Each row is a point on a tangle of strands that fork, close into loops and nearly touch. The rows are in no order.
(in the rows, 128 means zero)
Points whose rows are less than 148 apart are linked; no others are.
(307): [150 137 153 157 158 135  75 139 110 177 144 174 105 136 143 114 161 169
 138 147  98 152  89 133  89 117 150 147 104 179 138  68 153 138 104]
(279): [145 142 175 155 146 184  98 145 134 133 198 126 117 123  72 125 155 122
 122 103 123 128 113 141 151  85 134 180 165 150  97 110 103 149 107]
(1698): [179  90 139 110 129 116 135 106 141 189 128 141 134 134 138 153 115 148
 106 152 133 135  94 101  66 156 111 140 100 171  98 121 159 110 132]
(1767): [ 94 116 127 125 147 110 126 132  86  89  98 132 164 171 146 135 177 126
 172  79 107  99 166 197 192 138 119 111 191 110 178 121 134 144 127]
(306): [ 72 171 138 125 141 151 144  95 124  49  93 117 167 152 123 156 123 114
 165  79 146 119 207 110 143 141  92 118 170 105 112 110 151 154 156]
(1076): [185 110 201 142 123 213  96 126 158 162 202 144 127 138  88 163 143 144
 120 130 123 134  91 103  93  91 123 167 131 157  98 108  96 151 102]
(565): [180 129 178 195  91 152 116 132 134 107 162 173 110  85  88 104 145 155
 129 143 145 182 109  86  72 103 140 113  68 143 130 127  97 113  93]
(1866): [ 69 188 117 105 168  94 141 141 121 112 104 152 101 141 133  82 127 157
 124 165  92 126 142 129 120 134 104 128 109 124 155  64 179 172 144]
(696): [176  86 144 113 102 113 130 150 156 160 165 135 126 103  84 135 129 147
  87 169 138 144  74 111  97 103 157 110  89  80 163 164  79 126  93]
(903): [137 145 146 180 136 145 118 158 120 134 154 104 181 119 150  55 133 110
 128  90  92 140 140 150 123 159 192 153 188  95 108 141 139 178 166]
(1783): [136  99 127  73 158 177 125 134 179 157 147 113  89 143 117 177 104 145
  79 109 139 140 115 107 151 109  83 154 117 170 111 124 136 107  88]
(643): [112 126 124 153 117  95 153 132  68 132 130 184 118  72 165  75 154 156
 129 168  73 129  93 149  68 148 135 109 116 131 120 139 140 172 116]
(179): [119 101 109  86 135 104 177  83 107 168 159 177 141  96 149 128  95 105
  89 168 105  79 137 171 113 134  96 118 154 107 113 114 110  84 125]
(1004): [152 117 118 134 101 110 100 156 168 145 148  67 166 165 122 141 121 109
 176  96 190 158 157 162 190  94 167 165 165 139 150 174 132 127 169]
(1826): [173 108 153  97 101 160 150 139 185 129 163  94 145 165  71 138 104 127
 109 164 129 113 118 115 134 131  74 152 152 134  60 144 136 144 155]
(1628): [114 158 143 128 160 156 132 129 138  93 143 160 113 124  94 129 106 142
  83  98 143 121 184 155 168 111  85 114 120 121 161  69 131  82  94]
(420): [157 129 128 133 132 101 133 148 171 165 171  82 110  99  91 126 124 137
  95 114 124 156  94 117 136  91 151 191 119 122 114 181 126 162 122]
(1037): [ 55 171 114  93 120 132 114 128 135 103 116 158  64 125 111 110  99 145
 136 189 127 144 143  90 154 106 107  90  83 129 169  79 105 137 103]
(1096): [185 115 182 145 148 113 126 165 122 132 157 127 127 116  92  94 145 121
  61 131 120 122  75 182 124 170 131 122 140 115 155 107 124 122 104]
(435): [ 69 109  71 110 136  87 166 113 134 154 132 104 134 138 171 162 105 121
 173  88 124 144 172 154 174  98 128 161 166 143 106 183 140 153 142]
(1155): [151 142 145 138 157 147  91 144 141  92  83  79  87 140 137 165 151 144
 121  90 143 144  99  88 133 157 122 156 109 180 133 124 168 158 137]
(232): [176 131 201 166 108 180 113 119 160 128 192 165 129  95  76 138 144 133
 104 158 122 132  97  82  66 114 149 124 100 111 137  98  69 128 105]
(1894): [144 114 129 132  95 149 135 116 161  58  85  85  77 122 110 159 143 112
 162 132 167 136 120  49 133 171  75  70  83 164  86 115 104  93 121]
(615): [104 124 116 101 101 139 134 141 163  84 147  93  92 122  81 141 152 115
 131 164 125 128 104  87 173  86 120 133 138 108 113 162  83 159 131]
(1568): [202  93 177 181  87 115 104 123 147 159 171  69 125  93  85 136 139 128
 170  91 173 146  84 144 133 111 144 172 150 160  80 194 102 164 136]
(1770): [141 128 101 136 138 125 106 163 168 183 146  94 170 166 139 127  95 125
 127  74 146 164 186 160 170  83 195 169 141 111 168 173 145 117 142]
(189): [184  75 167 116 119  98 132  99 115 189 165 108 140  92 155 135 137 125
 143 119 110 120  64 162 117 163 137 169 183 173  84 169 118 177 147]
(1406): [134 166 158 116 123 122 138 140 147 104 131 132 104  72 111  80 101 135
  46 170 115 128  96 110  73 174 139 102  60  98 183 106 134 143 115]
(1390): [127  95 127  93 134 169 130 113 142 115 106  60 110 103 168 179 122 115
 108  66 133 117 110 110 145 175 128 159 159 149  92 182 139 176 138]
(1663): [111 150 150 131 132 136 116  62  93 122 134 143 174  81 168 144 116  73
 131 127 122  86 147 124  98 145 163 135 172 106 135  97 115 105 160]
(1124): [127 136 119 154 103 102 167 143 106  64  77 123 124 113 135  98 131 129
 121 157 134 133 127 120  79 194  97  74  92 133  94 141 168 131 147]
(1120): [101 169 134 173 159 126 103 104  70 136  95 150 188 145 190  87 143 101
 172  82  99 106 152 140  93 146 174 134 155 112 161  79 167 131 146]
(1011): [145 102  73 139 110  85 173 135 135 168  96 142 122 137 132 124  89 148
 119 143 153 160 150 114  89 149 100  84  52 143  92 159 143  54 101]
(1728): [177 102 152 131 103  79 130 133 162  86 130  68  82 147  41 135 152 114
 162 143 183 119  99 133 181 107  74 126 135 154  98 154  92 115 128]
(549): [137 144 115 103 147 134 119 177 145 175 131 146 131 151 152  56 143 137
  78 157  50 121  83 136  93 133 165 144 115  82 159 114 153 158 126]
(1441): [171 102 141  88 109 156 137 124 187 150 162 108 150 115  79 145  90 113
  65 151 134 133 112  87 113 110 136 127 110  70 119 163 101 112 125]
(662): [114 158 126 147 166  78 128 116 124 138  94 100 168 144 150 124 145 141
 173  39 113 145 186 154 132 148 177 167 159 134 191 112 171 174 162]
(401): [168  83  82 111 112  88 147 154 125 191 105 136 145 159 138 124 103 147
  92 147 133 142 109 157 114 139 128  94  79  98 142 178 149  69 108]
(1368): [113 176 118 129 162 129 118  80 147 146 114 137 176 141 137 148  80 111
 144  89 149 125 216 114 117 111 148 154 140 127 149  77 161  92 170]
(1569): [108 127 104 124 128 157 117 192 133  96  94 108 110 155 156 106 163 151
 124 135  87 148  93 103 126 129 139 121 107 128 117 164 175 205 127]
(633): [163 145 144 153  79 153 102 134 188 109 140  81 149 127  86 126 139 114
 149 152 143 143 117  46 110  85 169 157 121 109  99 168 107 160 174]
(1800): [157  90 166 134  93 176  94 131 103 106 156 172 162 141  99 138 168 102
 135 182 140  90  96 145 130 109 132  83 159 112 140 111  65  84 108]
(739): [ 78 155 115  91 147 169 148 121 135  85  98 133  97 136 139 138 121 126
 121 161 118 120 127  58  73 155  88 107 104 165  89  86 140 162 141]
(1861): [107 129 122 115 126 143 117 136 120 140 148 154 140 149 135 110 158 126
 143 164  87 118 113 137 133  91 143 134 160 109 117 119 123 150 136]
(922): [124 157 150 145 179  99 147 112  98 150 165 152 103  49 151  97 131 136
  74 104  85 125 105 155  90 148 134 153 128 131 143  92 143 144 101]
(750): [102 119  93  98 131 128 124  98 110 132 107 161 164 175 141 153 117 103
 141 141 141  67 164 166 173 113 112 106 170  91 173  96 110  62 138]
(1522): [101 164 108 107 133 136 123 100 111 117 110 169 144 138 141 130 113 104
  93 127 111  64 147 169 147 137 129  95 127  61 217  66 114  66 118]
(1686): [159  77 120  91 136 149 142 155 180 130 102 100  86 165 116 155 110 147
 102 125 163 149 115  99 145 162  53 102  73 188 103 120 146  80  98]
(511): [184 116 174 150 136 133  92  99 114 196 173 203 148 144 127 144 150 143
 148 175 113 119  96 142  73 112 133 141 134 163 134  53 128 111 130]
(57): [ 49 142  98  78 161 114 139 113 100  87  58 118  93 134 179 148 152 132
 140 114  98 103 120 109 124 169  99 111 135 140 161  93 139 183 130]
(1022): [158 105 138 127  86 139 126 109 158  85 142 133 150 165  69 149 137 106
 168 186 170 104 133  99 152 111  71 101 154 149  90 104  83  78 156]
(1492): [ 87 106  93  40 113 139 167 134 158 152 135 130  78 125 137 141 110 132
  85 201 102 109  99 102 112 166  96  98  99 125 117 124  93 153 100]
(1185): [135  92  93  98 129 135 122 172 133 163 125 132 122 146 137 125 118 143
  71 119 119 132 111 173 154 100 153 106 104  84 164 178 114 101  76]
(229): [127 170 122 123 155 121 109  63 135 188 165 151 164  97 143 127  88  92
 127 127 127 110 180 123 100  93 185 168 147 109 135  83 134  90 164]
(319): [ 46 143  98 131 139 132 126  92 123 120 144 147 119 142 121 176 138 113
 203 105 154 146 190  91 176  49 120 142 125 141 118 129 103 105 133]
(1671): [113 129 107  89 149  69 200  89 136 117 120 110 139 103 119 146  92 107
 104 105 130  95 193 157 156 152 105 129 167 100 141 146 121 105 153]
(388): [134 170 132 151 158 127 108 139 131 160 128 144 126 113 137  99 136 142
 104 145  89 149 106  92  64 115 179 157  92 121 136 105 161 153 135]
(1520): [ 62 142 132 161 132 128 141 105  75  59 120 136 130 117 128 142 160 127
 184  78 145 138 179 140 171 128  87 124 160 126  94 140 131 157 120]
(562): [105 144  71 137 132  82 190 130 145 123  94 112 119 134 129 128  91 135
 138 129 139 153 185  91 103 136 101 109  82 137  86 148 150  99 145]
(520): [176 163 181 142 140 127 132 110 165 135 139  72 113 107  92 121 118 139
 110 105 130 126 109 109 101 147 103 198 132 166  80 119 155 164 157]
(315): [159  94 144 149 121 100 104 124  99 124 110  81 163 138 178 146 141 123
 190  70 163 137 134 183 179 164 150 141 189 167 127 162 151 144 166]
(752): [126 168 168 123 166 123 150 127 127 113 145 119  80  85 103 120 131 143
  79 125 105 129 106 128 112 144  95 173 126 151  97 100 144 167 122]
(653): [141 113 117  93 155 112 157 125 117 164  84 131 133 141 180 121 113 134
  90 137 116 117 109 134  68 193 102 135 108 162 115 124 188 119 135]
(1652): [ 94 115  92 146 128 165 104 173  88 147 116 147 153 178 169 121 149 142
 148  83 114 134 140 189 173  91 156 126 140 110 145 169 147 126  96]
(797): [122 105  76 140  95 166 102 116 122 157  80 134 148 163 180 163 114 127
 167 122 139 156 129  73  88 112 156 111  91 157  94 170 141  94 129]
(398): [162 122 162 152  68 143  94 105 138 138 152  56 143  65 134 146 119 109
 174  94 170 135 104 128 147 143 166 166 185 135  86 183  87 173 168]
(380): [111 108 121 118 122 183 108 145 129 147 173 176 107 137 103 143 131 140
 128 143 146 137 134 135 160  49 116 119 108 140 122 126  94  82  73]
(1052): [126 119 136 148 131  54 158 133 106  82 143 103  79 113  65 128 152 132
 170 129 162 139 136 172 192 107  78 124 148 153 107 148  96 130 114]
(709): [ 99 136 144 118 151 121 101 134  97  75  82 147 123 172 127 139 163 132
 136 116 120 105 144 163 178 152 105  95 147 131 200  73 132 119 119]
(1287): [136  96 127 106 116 108 187 103 131 113 149 117 111 110  96 149 105 109
 116 155 141 108 132 127 137 154  62 111 140 144  65 134  97  94 124]
(1172): [158 145 142 143 137 113 143 162 154 120 151  76 169 114 111  81 111 105
  76 107 107 126 134 149 139 161 180 150 160  52 136 175 136 159 165]
(402): [147 158 139 130 180  61 106 119 128 165 105 103 154 150 175 106 134 133
 161 102 107 133 132 130 118 147 164 186 158 165 160  90 179 153 186]
(210): [200 102 164 136 132 100 122  95 131 206 180 158 157 123 106 145 115 131
 130 151 150 139 105 138 101 111 132 160 136 167 108 121 125  93 130]
(248): [158 153 139 150 178  58 129 127 143 167 151 100 100  84 103 131 124 146
  94  94 135 152 124 126 131 113 159 184 102 135 158 134 132 119 131]
(274): [182 118 186 183 133 111 109 108  94 110 156 127 160  94  95 134 137  93
 116 105 173 104 121 169 141 145 144 124 158 132 156 119  99  58 122]
(613): [140 106 141 102 100 171 147 150 160 125 159 153 153 171 114 120 143 133
 114 190  90 120 107 125 107 118 106 123 153 113  77 141 136 167 149]
(1532): [140 128 137 168 117 157  75 142 129 162 178 153 167 153 105 133 154 117
 188 130 165 149 154 114 148  37 179 152 118 144 126 126 103  73 130]
(826): [133 104  90 108 147  87 186 144 119 130  77 119 135 143 159 130  99 139
  90  95 118 124 164 178 116 184  98 109 118 121 121 157 179 106 128]
(827): [121 154 145 166 120 141 161 151 106  74 110 144 149 145 115  92 126 139
 144 150 118 145 157 126  98 138  78 107 128 139  52 127 183 146 152]
(276): [128 191 148 143 147  92 133 165 139  88 117 135 115 122 101  67 129 142
  84 175 112 134 124 124 111 159 128 117  92 111 167  78 167 154 145]
(1000): [149 135 163 193  80 137 125  94 100  83 137 124 157  78 106 123 147 110
 178 136 143 128 129  91  94 133 143 137 150 134  64 163 103 147 160]
(1238): [144 131 168 162  84 200 107 120 139  84 135 124 139 118 113 146 158 124
 149 152 121 128 107  60  78 121 151 136 134 131  85 144 108 176 150]
(1142): [ 87 152 109 186 147 138 100 134  94 110  78 106 173 118 158 135 168 135
 177  24 131 145 175 124 131 154 208 134 139 106 189 145 147 180 130]
(1123): [ 84 142  86  70 132 109 178 138 185 124 118  96  54 110 114 131  91 145
  87 169 126 142 137  65 122 152  87 105  66 146 116 120 112 132 113]
(561): [ 98 151 137 183 148 102 128 136  49  89  97 161 121  68 174  85 168 141
 128 102 100 125 101 157 111 174 137 104 126 121 162 106 147 169 105]
(756): [102 131 124 151 107  97 157 120 114  56 128 116 139 129  94 126 140 105
 171 121 157 124 179 136 186 114  95  99 155 105  96 164 111 109 148]
(15): [119 151 166 135 163 138 112 131 132 135 192 153  65  87  92 124 148 157
 108 141 111 148 109 134 140  86 110 159 127 166 113  92 112 158  99]
(1028): [106 180 100 164 137  97  92 106  75 165 105 163 157 135 172  95 151 101
 174 118  98  96 138 143 116 116 200 142 129  71 198  82 131  95 139]
(1691): [204  96 173 167  83  90 141 116 138 113 150  99 107 103  58 132 151 131
 162 144 164 134  88 127 117 121  97 122 126 151  81 172  87 122 129]
(131): [ 48 150 114  75 169 165 122 123 146  86  94  98  83 134 146 178 142 132
 122 100 107 128 132  86 153 122 111 147 138 134 145 107 132 183 120]
(559): [141 104 117  97 125  90 167 117 161 154 145  83 126 142 113 144 103 110
 136 136 132 125 137 141 159 140  86 162 156 164  61 160 143 140 165]
(668): [ 89 187 146 175 135  89 129  77  87  75 119 166 135  92 108 128 139 117
 166 143 144 132 162 102 113 114 122 112 120 121 138  78 124  94 150]
(1889): [162  83 122 117 128 138 122 167 135 112 128  99  97 115 108 146 124 135
  98  98 173 144 114 145 170 111 124  97 101 114 146 185 102  90  72]
(952): [119 123 110  89 157 137 121 143 189 183 171 110 103 150 118 155 122 133
 101 142 107 140 106 103 151  68 127 193 134 143 122 140 137 158 122]
(1332): [110 137 112 112 142  88 140 109 122  63  52  81 108 133 141 160 145 118
 138 122 141 106 134  98 138 185 129  99 122 123 164 121 142 141 160]
(1283): [111 150 102 172 141 144 113 182 110  92  72 107 141 121 161 101 156 152
 130  79 115 147 132 119 121 138 186 124 108  93 155 166 167 178 127]
(588): [144 122 174 166 157 174 105 166 125 142 181 113 142 136 127  82 167 115
 124  96  86 137  95 155 138 147 162 176 191 134 100 113 127 192 130]
(1409): [ 63 178 124 105 150 103 153 119 155  76 113 114  44 105  94 133 112 156
 127 142 140 153 152  75 151 130  74 127  80 156 136  86 128 156 120]
(183): [137 166 127 126 161 119 120 137 177 113 130 124 117 131  69 132 113 129
  91 106 151 130 185 122 168  86 144 129  96  92 210  89 114  72 113]
(1650): [121 123 139 134  71 111 164 116  89 128 141 209 114  83 144  97 107 154
 109 201 101 129 103 156  56 170 108  63  76 125 135 117 110 138  97]
(1739): [185 157 185 120 131 159 110 125 190 151 144  48 150 132 110 132  76 114
 109  79 159 135 155 130 135 155 122 194 166 159  92 116 151 134 180]
(648): [119 146 117 141 116 117 142 169 119  81 109 118 112  64 122  77 134 144
  72 145 108 136 101 116 110 162 157  99  88  75 151 174 132 173 115]
(254): [119 163 144 196 121  95 140  87  67 100 128 159 152  71 135 111 142 119
 163 140 129 137 135 109  62 131 145 131 127 141  89 122 132 134 148]
(872): [164 101 108 127 108 100 142 157 132 122 110  94 154  97 142  97 139 128
 104 129 111 123  94 121 124 162 180 130 125  76 125 214 135 172 146]
(824): [ 43 164  83  95 126 176 100 116 116 114  86 167  98 166 147 149 120 139
 149 144 126 118 160 108 158  95 112  91  92 113 171  75 120 105  99]
(605): [177 135 173 183 165  88 114 162 110 112 138 127 135 140  79 105 146 133
 105 105 160 129 132 188 156 137 120 122 136 131 176  91 131  74 113]
(233): [181  70 173 138  99 155 104 134 108 149 165 159 178 142 133 124 167 112
 129 159 108 101  66 164 104 140 164 107 174 105 138 139  82 140 115]
(1751): [158  67 133 122  81 148 161 104 126 124 142 137 148 107 120 160 109 105
 116 141 151 123 127 125 112 144 112  90 131 116  81 178  85  80 108]
(654): [130 141 139 121 117 158 145  91 151  78  95  83  98 124 119 158 124 111
 146 135 148 118 123  50  84 169  77 128 115 173  56 114 137 135 158]
(1224): [146  74 106 108 128  97 124 122 134 110  99  69  75 119 126 182 149 116
 136  99 174 121  94 125 184 150 126 109 126 140 145 180  90 118 108]
(443): [ 61 179  73  95 176 102 184 109 118 121  92 133 133 117 153 115  85 119
 122 110 108 116 193 108  76 120 119 134 116 100 115 117 173 170 157]
(208): [ 91 189 137 107 147 152 141  97 150 103 121  93 187 135 146 137  82 100
 140  66 142 125 227 127 122 141 148 157 187 112 129  97 159 166 192]
(1442): [163 119 124 143 100 153 114 113 136 135 128 196 173 155 101 117  98 130
  97 177 156 100 142 126 103 123  85  80  98 126 138  73 136  37 125]
(92): [ 81 116  63  79 105 100 165 116 121 187 119 166  80 128 161 129  98 140
 131 197 101 120 121 114  99 155  99  77  79 146 113 106  95 109  90]
(506): [ 81 171  43 110 119 117 125 107 104 158  77 176 121 174 157 142 109 142
 159 113 125 109 172 137 138  92 139 118  94  86 188  93 142  80 105]
(1275): [112 137  84  80  97 113 135 113 110 189 127 195  94 120 157  93  83 143
  94 189  96 103 103 156 103 125 130  96  74  95 173  97 112 106  92]
(999): [165 129 159 157  93 173  84 166 159 105 163  92 174 165  79 109 157  94
 144 146 147 135 111 112 149 101 180 141 158  93 124 151  98 140 161]
(1580): [145 139 147  93 148 144 102 137 150 163 130  90 177 168 187  95 125 108
 136 126  88 121 115 118 123 159 164 173 191 141 131 108 175 179 194]
(856): [137 119 101 128 151  91 117 184 130 176 149 138 114 129 133  70 148 145
  93 141  84 133  97 171 142  92 183 142 116  80 181 155 113 146  96]
(477): [153 117 175  99 151 177 104 112 135 156 143  89 125  94 154 166 109 111
  88  82 113 110  91 116 126 159 144 181 169 156 115 134 123 155 130]
(741): [201  51 152  82 108 132 127 107 157 206 177 135 178 160 105 169 100 117
 138 159 158 120  97 137 115 111 119 135 158 144 102 144 102 109 132]
(77): [109  99 101  86 122 138 129 114 139 120 138 135 156 180 105 155 114  95
 152 170 153  92 151 129 188 104  90 110 184 128 106 114  92  87 156]
(1154): [138 114 123 108 145  84 115 133 116 118  98 109 103 120 139 140 157 130
 113 133 128 122  90 128 150 150 142 130 124 124 173 144 111 129 128]
(282): [134 161 180 154 116 169 128 145 125  36 112  99 121 114  92 112 151 114
 106 123 122 108 109 116 132 170  99 120 150 118  95 125 139 169 146]
(987): [108 107 114 121 150 133 116 155 131 135 150 143 112 184 103 150 133 137
 150 126 151 139 146 168 205  63  85 131 140 168 128 118 134  99 100]
(300): [140 113 121  91 165  78 179 126 151 151 145  97 131 137 114 138  92 122
  99  91 125 115 170 185 182 127  99 171 166 138 119 149 148 127 140]
(792): [108 186 109 142 163  57 181 119 140 114 122 109 115  95 105 103 100 140
 122 114 135 150 186 107  93 115 124 159  96 113 113 141 170 141 162]
(632): [158  77 114 105 118 101 140 151 144 156 130 147 114 196 109 139 141 155
 144 199 134 130  97 140 139 136  63 105 121 184 101 111 138 114 130]
(728): [ 61 125  65 118 136  80 193 128  98 114  86 123  74  79 159 138 100 152
 112  99 121 141 162 138 129 164 110  82  89 118 138 163 120 127  89]
(1175): [152  72 114 133 109  88 135  94 100 160 112 103 152 120 184 161 116 117
 173 109 165 140 129 157 135 160 144 122 158 172  87 181 129  99 148]
(805): [ 85 180  77 103 137 107 108 122 103 143  73 151 133 184 171  95 141 129
 162 127  78 102 134 126 128 108 162 131 122  70 198  92 148 133 143]
(1601): [164 133 173 145 106 132 103 123 127  85 145 151 133 147  78 125 163 122
 138 186 152 120 109 118 132 109 108 111 128 138 135  84 108  95 139]
(715): [120 139 146 148 142 172  98 137  84 135 108 166 179 179 177  90 148 104
 131 112  80  90 119 165 117 157 137 117 170 112 149  70 157 110 136]
(1278): [172 127 172 195 129 105 122 142 108 136 167  96 157  96  99 110 135 112
 142  66 177 150 155 183 165 121 171 151 164 122 122 163 111 110 133]
(1633): [ 82 164 146 130 154 114 142  68  95  85 113 154 116  73 153 155 125 107
 107 130 131  90 130 123 112 157 109 107 136 122 159  69 121  97 131]
(932): [115 138 102 154 118 116 129 108  96 128  98 188 167 170 140 116 104 133
 145 160 137 112 167 141 114 127  90  87 115 136 112  82 164  56 138]
(624): [140 108 133  72 136 142 128 135 166 143  96  58 150 154 185 150 107 115
 118  88 127 121 131 129 141 178 146 156 163 146 127 159 173 161 179]
(292): [131 133 161 147  94 149 152 121 132  11 105 106  93  99  82 124 139 113
 120 123 157 119 141 109 144 173  61  75 110 124 105 119 105 105 124]
(880): [ 91 165 127 176 146 135 137 128  89 103 123 188 163 151 128 102 119 143
 161 124 124 139 198 153 126 108  90 115 133 134  86  91 185 109 131]
(455): [ 87 125 101 134 147 165 136 147  74 154 138 179 133 121 174 105 114 140
 102  83  81 127 150 197 132 113 137 122 133  97 117 138 150 124  82]
(581): [143  81 113 104  99 154 132 163 151 132 112 114  96 120 143 142 152 163
 109 158 109 151  61  94  92 153 131 110  78 136 110 190 132 190 106]
(1784): [187  56 157  82  82 117 124  83 149 185 166  80 148 115 132 184 116 110
 156 141 165 127  78 125 119 150 137 147 168 150  94 173  84 143 155]
(1827): [102 121 114 126 100 119 136 121 126 130 180 173  96  86  94 130 137 128
 147 178 143 149 133 119 137  46 130 108 101 121 127 143  54  98  88]
(1473): [145 143 152 198 146 164  91 161 132 157 188 104 160 116  94  92 136  93
 114  76 153 156 148 131 145 109 220 160 146  86 143 144  96 109 126]
(532): [148 145 148 142 104  88 138  83 126 108 134  78 143  82 107 136 113  96
 153 121 152 127 140 109 137 138 144 159 165 124  93 166 107 129 180]
(960): [149 119 109 158 134 133  86 166 126 203 174 140 164 165 119 117 128 130
 147 103 149 155 149 170 155  47 193 153 121 112 154 154 126  80 106]
(365): [127 115  87 117 111 147 124 129 123 163 141 218 117 154 106  99  72 149
 101 176 151 105 151 173 142 111  70  77  85 123 141  73 132  52  80]
(913): [ 49 163  75  91 157 146 171 134 110 128  87 147  95 130 171 120  85 139
 114 122 107 131 161 101  63 143  88 104  82 143  90 103 166 154 119]
(1888): [117 123 131 153  85 116 148 131  95  93 102 166 125 111 127  98 108 131
  94 174 140 125 127 149 107 173  93  49  87 118 139 121 130  84 106]
(83): [ 93 121  95 149  88 125 130 128 123  73 117  90 128 109 121 141 155 102
 179 126 152 138 142  86 170  93 153 116 142  93 109 203  87 152 143]
(356): [122 105 157 127 149 124 118 114  96  95 118  88 142 124 152 153 157 117
 169  37 137 106 145 194 190 167 142 150 218 150 162 131 123 161 133]
(1163): [174  98 138 108 117 113 108 166 133 106 106 134 141 193  95 117 160 133
 127 192 147 100  91 150 159 143  95  88 139 132 151 111 125  96 134]
(85): [ 80 149  83 133 162 138 148 147  95 150 106 158 119  93 196  95 111 151
 102  75  78 142 139 140  86 122 151 138 104 104 125 151 165 173  96]
(371): [ 94 143 102 113 120 121 137 142 136 108 119 182 102 151  98 104  81 155
 103 152 151 126 183 170 184 112  75  71  91 117 187  70 120  76  86]
(609): [136  93 140 102  83 163 129 144 189 107 170 113  68 111  76 160 143 143
 126 166 144 148  75  78 135  74 107 116  95 130 118 165  52 158  89]
(396): [107 121 112 168 118 142  85 191  81  92  90 153 122 181 132 108 175 155
 167 127 137 148 122 164 179 103 142  83 101 117 172 138 133 115  93]
(1174): [ 90 145 101 115 139  95 144 124 113 116 132 110 160 134 149 108 134 117
 156 125 105 131 161 139 156 112 152 147 170  99 129 155 138 161 162]
(1656): [143 124 129 142 137 154 108 121 170 114  99  80  90 156 136 175 129 142
 161  83 161 171 123  66 141 118  94 160  99 213  85 139 169 120 127]
(211): [102 135  96 118 121 172  85 117 120 168 102 132 169 172 199 142 116 122
 180 114 124 145 139 104 109  99 171 156 145 154 100 141 159 143 155]
(1173): [111 105  82  83  84 169 100 131 122 169 101 191 120 204 153 137 136 151
 152 204  99 102  93 122 119 105 108  92 114 124 137  92 115 113 110]
(597): [110  98 112 103 141 109 133 102 123 185 147 122 135 115 196 130 131 126
 163 125  86 135  98 134 122 121 147 187 175 172  88 157 142 184 152]
(256): [174 101 168 129 136 106 113 123 103 143 145 150 153 129 151  93 167 115
 110 160  84  92  61 166 105 166 136 125 159 127 159  98 124 131 134]
(1002): [105 113  73 113  91 159 105 131 103 178  73 168 102 179 189 153 126 158
 161 163 115 140  91  98  93 123 127  97  74 157 123 121 135 113 100]
(1023): [138 123 124 111 109 193  91 130 103 173 112 194 149 180 169 111 135 133
 112 164  88  91  98 151  86 136 133 109 122 110 140  79 149 103 110]
(54): [133  85 135 118 108 160 142 149 142 108 123 138  90 163 123 152 142 159
 133 159 135 146  99 112 133 162  44  87 102 202  65 121 135 133  99]
(1887): [183  98 134 133 107 107 105 182 144 126 139  85 179 181 111 103 141 104
 142 141 150 128 112 164 170 113 169 130 163 103 137 182 133 129 160]
(686): [ 52 116  85 110 157  96 149 111 119 132 136 135 112 169 139 175 137 137
 187  91 135 139 183 158 199  82  88 142 162 152 125 125 124 134 113]
(637): [105 129 124 110 151 156  99 152 158  85  99  71  65 140 115 177 161 145
 125  82 139 145 107  96 190 110 121 148 117 153 164 140 129 163 108]
(1009): [141  88 129 128  92 188 128 115 144 156 163 183 150 137 124 157 115 129
 138 155 133 137 135 103  95  88 118 109 114 129  87 139  96  93 105]
(955): [ 92 130  88 120 149 147 120 132 113 190 129 148 152 135 208  92 124 131
 152  93  61 133 130 134 105  92 171 170 147 133 118 148 171 177 137]
(495): [100 142 127 142 114 140  84 149  74  99  98 163 120 149 146 111 171 123
 143 154 124 108 102 161 164 133 140  76 121  99 199  89 103 102 107]
(982): [146 143 153 162 124 153 105 128 138 104 138 121 119  94 105 127 133 127
 117 107 151 158 140  80 124  92 148 139  99 127 123 133 111  95 118]
(591): [154 155 170 129 166 165 111 108 157 174 176  89 140  94 136 137  82 113
  84  56 141 137 156 133 117 138 168 193 163 135 121 110 143 122 142]
(1113): [181  61 129 100  92 115 155 136 189 163 153 100  93 119  77 157 120 148
 123 161 158 169  77  69  98 115 108 114  58 126 118 174  85 119  98]
(275): [ 88 159 114 134 125 113 106 138  82 135  99 163  93  90 179  72 127 146
 104 138  89 116  86 150 112 155 160 102  89 100 211  99 131 151  92]
(387): [149 122 137 119 148 106 150  73 107 192 160 167 149  69 166 124 101 111
  81 140  93  99 101 146  60 150 142 139 128 122 139 103 132  99 127]
(912): [119 151 127 162 137 126 127 106 127 112 122 100 135  85 133 154 120 121
 149  61 156 152 173 102 135 112 166 161 125 130 126 169 130 121 136]
(620): [ 91 140 110 140 131  93 171 141 101  94 126 142  93  64 124 101 116 149
  92 123 123 142 142 159 141 130 130 106 105  93 147 159 113 134  95]
(864): [125 168 120 112 149 137 119 123 155 116  89 123 146 134 124 139 104 113
  66 114 129 100 159 118 117 148 146 108 104  77 217  88 139  84 133]
(479): [146 115 150 124  99 163 115 122 141  98 126 113  92  73 122 154 153 142
 110 152 113 128  63  60  84 150 150 128 106 123 121 155  89 188 122]

How many points has the smallest loop of links through each point below? Write none if it is on no loop.
(1568) | 17
(1390) | 25
(1861) | 12
(637) | none

A tip is a point with one link. Name the tips that can be reached along the links from each point below, in the order of the rows.
(591) | (1866), (179), (1441), (1532), (728)
(1173) | (826), (1275), (282), (1175), (1656)
(632) | (248), (1473), (275)
(987) | (319), (1671), (1827)

A piece is all that can be reached along the links. How many separate loops has the piece of each point below (a circle has one, a figure eight two, a Y none), and how many tips (points with one link)?
(864) | loops 0, tips 3
(1238) | loops 2, tips 5
(549) | loops 0, tips 5
(319) | loops 1, tips 3
